The views of a scene show one set of named points, each view turned or mirrored, and shifted as a whole, with a little noise and some points left out.
(in the rows, 128 means zero)

Scene 1
View 1
(19): [187 149 165 128 122 112 106 145 101 107 125 124 100  80 189 116 137  59
 111 121]
(115): [165 141 118 143 144 116 116 118  91 121  71 132 104  93 199  94 128 103
 104 168]
(123): [180 137 143 136 118 122 118 130 112 104 117 140  95 113 171 121 104 119
 104 133]
(55): [193 141 165 121 105 132 116 149 119  98 158 131  98 103 167 125 135  68
 117 108]
(215): [178 129 130 120 116 144 130 132 118 107 135 128 110 107 172 102 159  72
 125 141]
(58): [164 120  96 129 125 153 139 109 117 115 103 136 111 128 171  92 141 121
 118 172]
(93): [178 119 116 117 105 163 143 123 131 103 146 135 109 133 153 106 150 101
 129 143]
(117): [193 107 129 104  76 185 152 133 157  89 203 142 106 159 119 127 144 109
 136 112]
(214): [204 100 135  85  60 206 164 146 166  86 245 132 116 157 111 121 193  60
 159 100]
(8): [176 140 136 134 124 123 116 129 107 108 110 134 102 104 179 109 123  99
 107 142]
(120): [165 134 113 132 136 134 127 118 100 119  87 129 109 102 192  89 148  93
 113 169]
(44): [163 119  94 119 124 162 144 111 118 118 113 130 118 122 173  84 169  94
 130 173]
View 2
(8): [149 154 128  94 137 147  91 121 167 158 126 131  84 134 154 119 127 112
 126 113]
(123): [136 153 129  96 128 165  88 111 159 160 134 135  89 134 157 113 129 116
 149 119]
(120): [157 150 112  96 143 114 101 135 171 154 116 141  78 128 161 139 106  96
  98 115]
(117): [100  74 168 153 132 192 139 108 113 110 138 105 140 131 158 113 109 161
 135 117]
(55): [151 130 170 105 142 178 100 120 169 142 138 104 101 142 133  88 141 140
 121 104]
(115): [161 172 105  80 138 116  89 130 179 169 118 149  68 129 161 134 118  87
 112 115]
(44): [141 119 118 119 144 114 125 137 150 131 112 137  98 124 168 147  91 106
  85 116]
(215): [151 124 149 112 146 143 112 133 162 139 126 120  99 135 146 119 116 121
  93 108]
(58): [138 136 103 108 138 117 111 130 150 146 116 147  91 125 173 148  95  99
 105 121]
(19): [172 153 159  83 146 156  87 129 190 157 132 113  82 143 128  93 146 122
 110 101]
(93): [125 109 139 127 138 151 124 122 138 127 127 124 110 129 162 127 105 126
 112 115]
View 3
(93): [143 136 118 108 131 136 138 154 120 134 126 117 156 137 125 138 125 123
 121 137]
(120): [190 147 137  95 126 122  92 133 149 126 150  94 145 140 115 153  93 103
 137 104]
(19): [191 152  75  61 130  93 147 119 132 131 179 116 117 107  95 126  93 132
 105 131]
(58): [171 146 150 102 122 132 107 145 137 125 133 101 160 147 127 147 117 110
 143 112]
(115): [210 162 137  74 119 103 100 117 149 119 170  92 138 128 104 145  92 110
 142  97]
(123): [184 162 129  70 119  96 152 134 125 119 162 107 150 121 112 121 133 136
 139 123]
(214): [ 68 102  55 139 148 170 190 188  84 159  92 155 155 134 141 130 146 140
  76 190]
(44): [162 135 131 115 130 143  96 145 138 133 128 108 152 147 126 156  97 102
 127 117]
(117): [102 127 103 115 133 144 185 181  91 142 106 138 167 134 139 121 163 143
 111 165]
(8): [187 157 119  75 120 101 135 131 133 124 161 106 142 124 109 130 113 125
 131 117]
View 4
(120): [115 115 111 127 103 124 145 136 134 121 120  77 164 144 111 146 182 148
 110 120]
(93): [131 152 155 143 131 121 111 123 126 109 120  89 119 117 106 147 152 139
 138 102]
(115): [115 105  97 123  92 111 147 132 122 114 118  85 180 154 121 145 186 139
  90 124]
(214): [156 187 246 164 162 160  66 117 124 112 154  92  52  69  89 124 104 139
 171  85]
(58): [118 137 115 134 122 106 134 125 140 110 102  80 142 136 107 161 179 147
 136 110]
(44): [122 135 132 137 123 131 137 135 153 123 112  70 136 128 104 154 174 158
 145 107]
(215): [129 130 154 137 113 140 121 132 124 120 142  83 138 123 110 133 154 143
 113 112]
(117): [147 184 197 156 154 113  74 109 110  96 127 105  81  92 100 141 127 123
 152  91]
(55): [140 133 174 138 108 131  96 122  90 110 162 103 135 117 114 116 136 121
  83 116]
(8): [130 124 135 131 104 115 116 124 102 108 137  95 153 133 119 133 159 126
  88 120]
(19): [132 103 154 129  87 151 119 134  97 124 173  91 166 133 119 109 149 128
  61 128]
View 5
(214): [180 168 128 174 121  90  66 105 171 166 121 165 136 121 218  99 112 184
 147  62]
(8): [129 126 150 111 137 160 124 149 111 124  91 125 129 128 106 117 133  93
 117 160]
(123): [123 122 137 115 136 157 130 142 112 139  93 134 119 144 104 125 132 100
 124 160]
(120): [146 118 162 100 140 157 110 158 105  89  90 107 151 122 112 120 137  84
  83 153]
(215): [152 140 160 120 139 147  99 146 127 120  99 123 143 112 137 105 127 111
 113 133]
(55): [128 151 156 134 139 157 114 140 134 157 102 139 121 108 129  97 118 119
 155 141]
(58): [154 110 136 106 132 134 106 143 104  92  92 120 149 150 127 136 140 100
  76 138]
(93): [156 128 135 126 129 124  98 132 126 123  98 135 141 140 150 122 132 124
 104 119]
(117): [157 139 108 156 120 104  94 108 144 161 108 163 125 154 178 126 120 160
 135  94]
(19): [125 147 176 117 147 178 119 156 126 141  98 119 124  92 106  91 123  94
 143 162]

Which points are out of place in each view (at most two, in the order of its rows)? Write - if all are in place.
view 1 -> -
view 2 -> (58)
view 3 -> (120)
view 4 -> (8), (19)
view 5 -> -

Scene 2
View 1
(15): [148  96 146 105  99 101 138 162 123 126 125 100 107 123 151  99 108 149
  72 141]
(227): [167 107 159 109 158 109 132 186 126 134 135 143 158 129 123 130 108 149
  76 112]
(250): [146 123 160 116 120 125  95 189 138 111 151 160 142 127 125 134 125 139
 105  70]
(109): [154 140 164 133 164 113 119 156 138 109 144 121 147 122 117 122 130 132
 101  79]
(132): [143 144 158 136 140 105 122 135 137 100 139  93 121 117 129 104 133 129
 103  86]
(231): [160 108 160 107 139 127  99 218 131 128 151 187 166 135 115 150 113 147
  91  82]
(160): [153 127 162 121 151 116 112 178 136 118 144 147 152 127 117 132 124 139
  97  81]
(9): [143 133 155 130 124 106 123 142 137 105 136  95 113 117 136 102 131 133
  99  95]
(130): [142 161 165 145 157 120  98 151 149  92 155 128 143 118 113 125 145 123
 123  42]
(233): [145 119 151 120 117 103 131 144 130 112 131  90 110 119 143  98 120 137
  89 116]
(129): [155 132 160 129 158 110 124 158 135 115 141 119 144 122 122 120 126 136
  96  90]
(40): [141 106 151 106  89 122  98 196 133 115 144 155 120 130 138 123 118 146
  98  91]
(180): [133 136 158 126 106 128  83 178 143  94 156 151 126 123 127 127 138 131
 122  51]
(71): [155 115 159 115 140 113 121 180 131 124 137 137 144 128 127 125 116 143
  87 101]
(10): [138  87 146  94  63 116 110 193 123 124 134 138 104 130 153 111 108 153
  83 124]
(186): [158 105 152 111 138 102 140 166 126 133 128 113 133 125 137 113 109 148
  71 131]
View 2
(71): [ 87 116 121 135 114 138 160 108 104 161 136 127 124 131  90  83 104 154
 139 123]
(186): [ 72 118 124 133 135 143 142 116 103 135 110 121 119 122  92 105 130 157
 141 109]
(130): [172 125  96 142  77 110 155 129 145 171 166 146 122 125  82 103 119 170
 118 124]
(160): [115 116 114 139 101 130 162 113 115 168 148 136 126 131  88  86 103 157
 135 126]
(129): [110 128 118 142 117 119 158 118 120 156 137 128 135 111  94 104 128 160
 127 123]
(10): [ 70  93 112 117 113 181 118 114  87 129 108 145  70 165  78  88  99 158
 155  96]
(15): [ 69 108 117 127 134 160 117 122 100 113  94 128  91 134  89 113 137 161
 147  93]
(250): [122 109 107 131  85 142 153 112 111 171 155 145 106 150  79  77  88 159
 138 121]
(231): [100 111 118 131  95 143 173 100 101 183 154 138 121 147  82  63  75 149
 139 132]
(233): [106 116 106 133 119 140 119 131 120 121 108 134 100 126  89 121 145 167
 135  95]
(9): [125 119 102 134 108 136 124 133 129 131 123 138 102 125  87 121 142 172
 129 100]
(227): [ 74 118 130 136 127 135 167 104  99 160 128 121 135 122  93  85 108 150
 139 125]
(40): [100 100 106 124  96 164 134 111 100 154 135 147  85 161  76  80  90 158
 147 108]
View 3
(15): [165 154 151 122  89 106  83 105 138 111 141 169 168 138 154 143  95 151
 158  98]
(10): [165 172 173 136  84 117 120  95 161 117 147 167 132 132 145 140  93 136
 187 109]
(180): [124 149 140 142 104 115 175 134 168  98 124 128  94 140 125 162 139 134
 130 126]
(109): [122 131 109 117 110 105 125 144 141  83 131 134 136 138 129 141 133 128
  97 106]
(9): [143 133 127 130 103 102 113 128 139 100 122 148 152 149 147 168 128 157
 118 110]
(130): [110 126 105 132 117 105 158 155 150  83 117 119 112 144 124 163 154 136
  84 121]
(227): [131 152 125 102  99 109 107 127 141  84 157 151 140 123 124 102 101 104
 124  87]
(40): [144 165 157 135  93 119 147 114 165 105 142 149 110 130 133 137 111 124
 160 111]
(250): [125 154 136 130 103 117 158 131 163  92 138 134 104 132 122 134 124 113
 132 113]
(160): [122 146 122 118 104 111 137 138 150  84 140 137 121 130 123 126 122 113
 113 104]
(132): [134 127 115 126 108 101 115 137 136  94 118 143 151 150 145 170 136 157
 103 112]
View 4
(231): [199  77 129 135 155 103 137 108 113 156 123 147 142  79 135  93 115 122
 126 129]
(15): [124 107 106  78 149 161 153  76 115 129 180 146 105  90 162  99  98 128
 169 140]
(132): [117 118 120  82 141 129 105  96  93 143 134 125 135 128 152 145 101 116
 144 142]
(40): [184  72 129  87 159 127 149 111 106 153 151 128 119  86 150  92 100 111
 152 129]
(186): [130 114 107 110 148 143 140  71 118 131 158 159 123  85 152 102 107 136
 150 138]
(109): [140 111 123 113 143 113 107  95  99 146 119 137 148 115 142 135 111 123
 129 138]
(250): [178  83 132 101 152 111 125 114  99 158 126 124 137 103 141 113 105 110
 135 131]
(9): [122 111 119  75 142 138 117  95  97 142 145 125 127 118 156 136  99 115
 151 140]
(71): [154 102 117 115 149 123 133  91 111 144 140 149 135  91 144 106 111 126
 138 135]
(233): [117 115 112  75 145 149 128  84 104 135 159 134 118 109 160 122  97 121
 159 140]
(227): [153 105 112 137 150 121 137  79 121 136 141 166 139  81 139  97 116 138
 134 134]
(130): [154 101 137  99 142  98  92 119  85 157  99 113 158 133 140 151 108 104
 121 136]
(180): [181  76 142  82 151 106 111 133  83 165 116 101 140 119 145 129 101  95
 135 130]
(10): [170  74 117  71 161 153 168  99 113 145 181 135  98  75 161  77  96 119
 170 133]
(129): [134 116 118 122 142 118 115  87 109 139 127 148 144 106 140 127 113 129
 131 139]

Which points are out of place in each view (at most two, in the order of its rows)? Write - if all are in place.
view 1 -> (231), (129)
view 2 -> (71)
view 3 -> -
view 4 -> (250), (180)
